The views of a scene show one set of named points, each view turned or mirrored, shifted and resized as a whole, with a little noise and some points left out.

Scene 1
View 1
reka: [ -3  13  18  -2  -6   4  -2   3  -9  -5 -32]
lemod: [  7  -8   0   4  -3  14 -11  -4  -4   3 -10]
mari: [ -9  26  24   2  -7  15   9 -22  -4  -3 -17]
mika: [ -6  33  20   3 -12  11   9 -22  -7  -6 -25]
migad: [ 23  -5 -21  10  -9   3 -19   8 -16   1 -31]
kamu: [  4 -15   7   7  -3  34  -7 -28   6   8  17]
Dap: [  2  18   9   4 -11   6  -1  -9 -12  -2 -30]
lil: [-11   4  28  -4   1  16   0  -5   0  -3 -10]
Foz: [ -4  -1  18   3  -4  21  -3 -16   1   1  -2]
tuz: [ -1   1  14   0  -5  11  -4  -4  -4  -1 -14]
Pak: [  4   2   7   6  -8  21  -3 -16  -3   2  -7]
Bove: [ -8  26  22  -1  -9   6   6 -10  -9  -7 -30]
View 2
migad: [ 29  33   4  61  20 -16  35  32   5   9   6]
mari: [ -7  -6 -28  -5  12 -18 -32  32  50  -8 -14]
lemod: [ 30  25  -4  29   1 -10   2   9  28 -13  -9]
Foz: [ 25  16 -15   4  -6 -13 -25   6  49 -23 -21]
reka: [  6 -19 -14  18   7 -16  -3  29  34   5  16]
Dap: [  4  -6 -19  12   7 -17 -13  26  40  -5   1]
mika: [-16 -11 -31   1  20 -22 -33  44  47  -4  -9]
kamu: [ 41  54 -10   9  -8  -6 -28 -11  48 -42 -42]
Pak: [ 19  27 -12  18   5 -10 -15  17  39 -18 -20]
tuz: [ 23  -4  -7  24  -2 -12   5  16  31  -4  11]
Bove: [ -9 -22 -27   4  13 -19 -20  37  45   0   4]
lil: [ 22  -8 -13   2 -13  -8 -20   5  49 -15  -2]
View 3
Bove: [  5   5  10 -17  -1 -29 -20  -9  26  -8   6]
kamu: [-11 -11 -25 -52   6  24  23  18  19  27  10]
mika: [  7   2   3 -31   0 -28 -28  -7  24  -6   4]
Dap: [  7  10  12 -13  -3  -9 -28   0  21  -2  -6]
mari: [  4   0  -2 -33   1 -23 -15  -5  25  -1   8]
Foz: [ -6   0  -4 -29   4   4   6   8  24  13   9]
lil: [ -9   4   4 -18   1 -10   7   1  28   5  14]
migad: [  9  18  22   9  -7  32 -30  17  16   5 -29]
tuz: [-4 12 15  2 -1  3 -5  5 24  2  1]
reka: [  2  11  18  -2  -2 -13 -15  -3  24  -5   2]
Pak: [  0   0  -5 -28   0   9 -10   9  18  11  -3]
View 4
Foz: [ -2 -11  29  -9  -7   8  15 -11 -17 -13  -2]
Dap: [ -6 -10  21  -8 -16  -7 -10  -3   0  -4   5]
Pak: [ -6 -11  33  -4 -11   7  10  -9  -8 -11   6]
mari: [  0  -9  28 -12 -10   3   1 -16  -8 -12  -4]
reka: [ -2 -11  12 -11 -15 -11  -5   3  -6  -3   2]
Bove: [  2  -9  13 -15 -12  -9 -12 -12  -3  -8  -6]
lemod: [-10 -12  28  -2 -15   6  15   3 -12  -6  11]
migad: [-21 -15  28   7 -24  -1   2  18   3   7  28]
mika: [  0  -9  28 -16 -13  -4 -20 -29   7 -12  -8]
View 5
migad: [ 17   3  28  -2  15 -18  17  26 -34   2 -16]
kamu: [-46 -13  -2  17  14 -68  -2  -5 -24  20 -34]
mika: [-26 -29 -19   3  35   2  34 -21 -11   0 -11]
lil: [-29 -25 -13   4  20 -24  -6 -11  -2   2  -6]
Pak: [-27 -15  -1   9  22 -34  13  -3 -21   7 -20]
tuz: [ -6 -17   2   1  17 -14  -2   5 -11  -3  -5]
Dap: [ -9 -18  -2   0  29  -4  25  -3 -18  -3  -9]
Bove: [-18 -29 -15   1  33   5  21 -17  -8  -4  -5]
Foz: [-33 -19  -9   9  19 -38   2  -9 -13   9 -18]
lemod: [-13  -9   6   4  14 -33   1   8 -21   7 -16]

In a view up to two points have been moved. Name them for each view, in the order of its rows, or write none.
view 1 | tuz
view 2 | Dap
view 3 | kamu
view 4 | mari, mika
view 5 | none
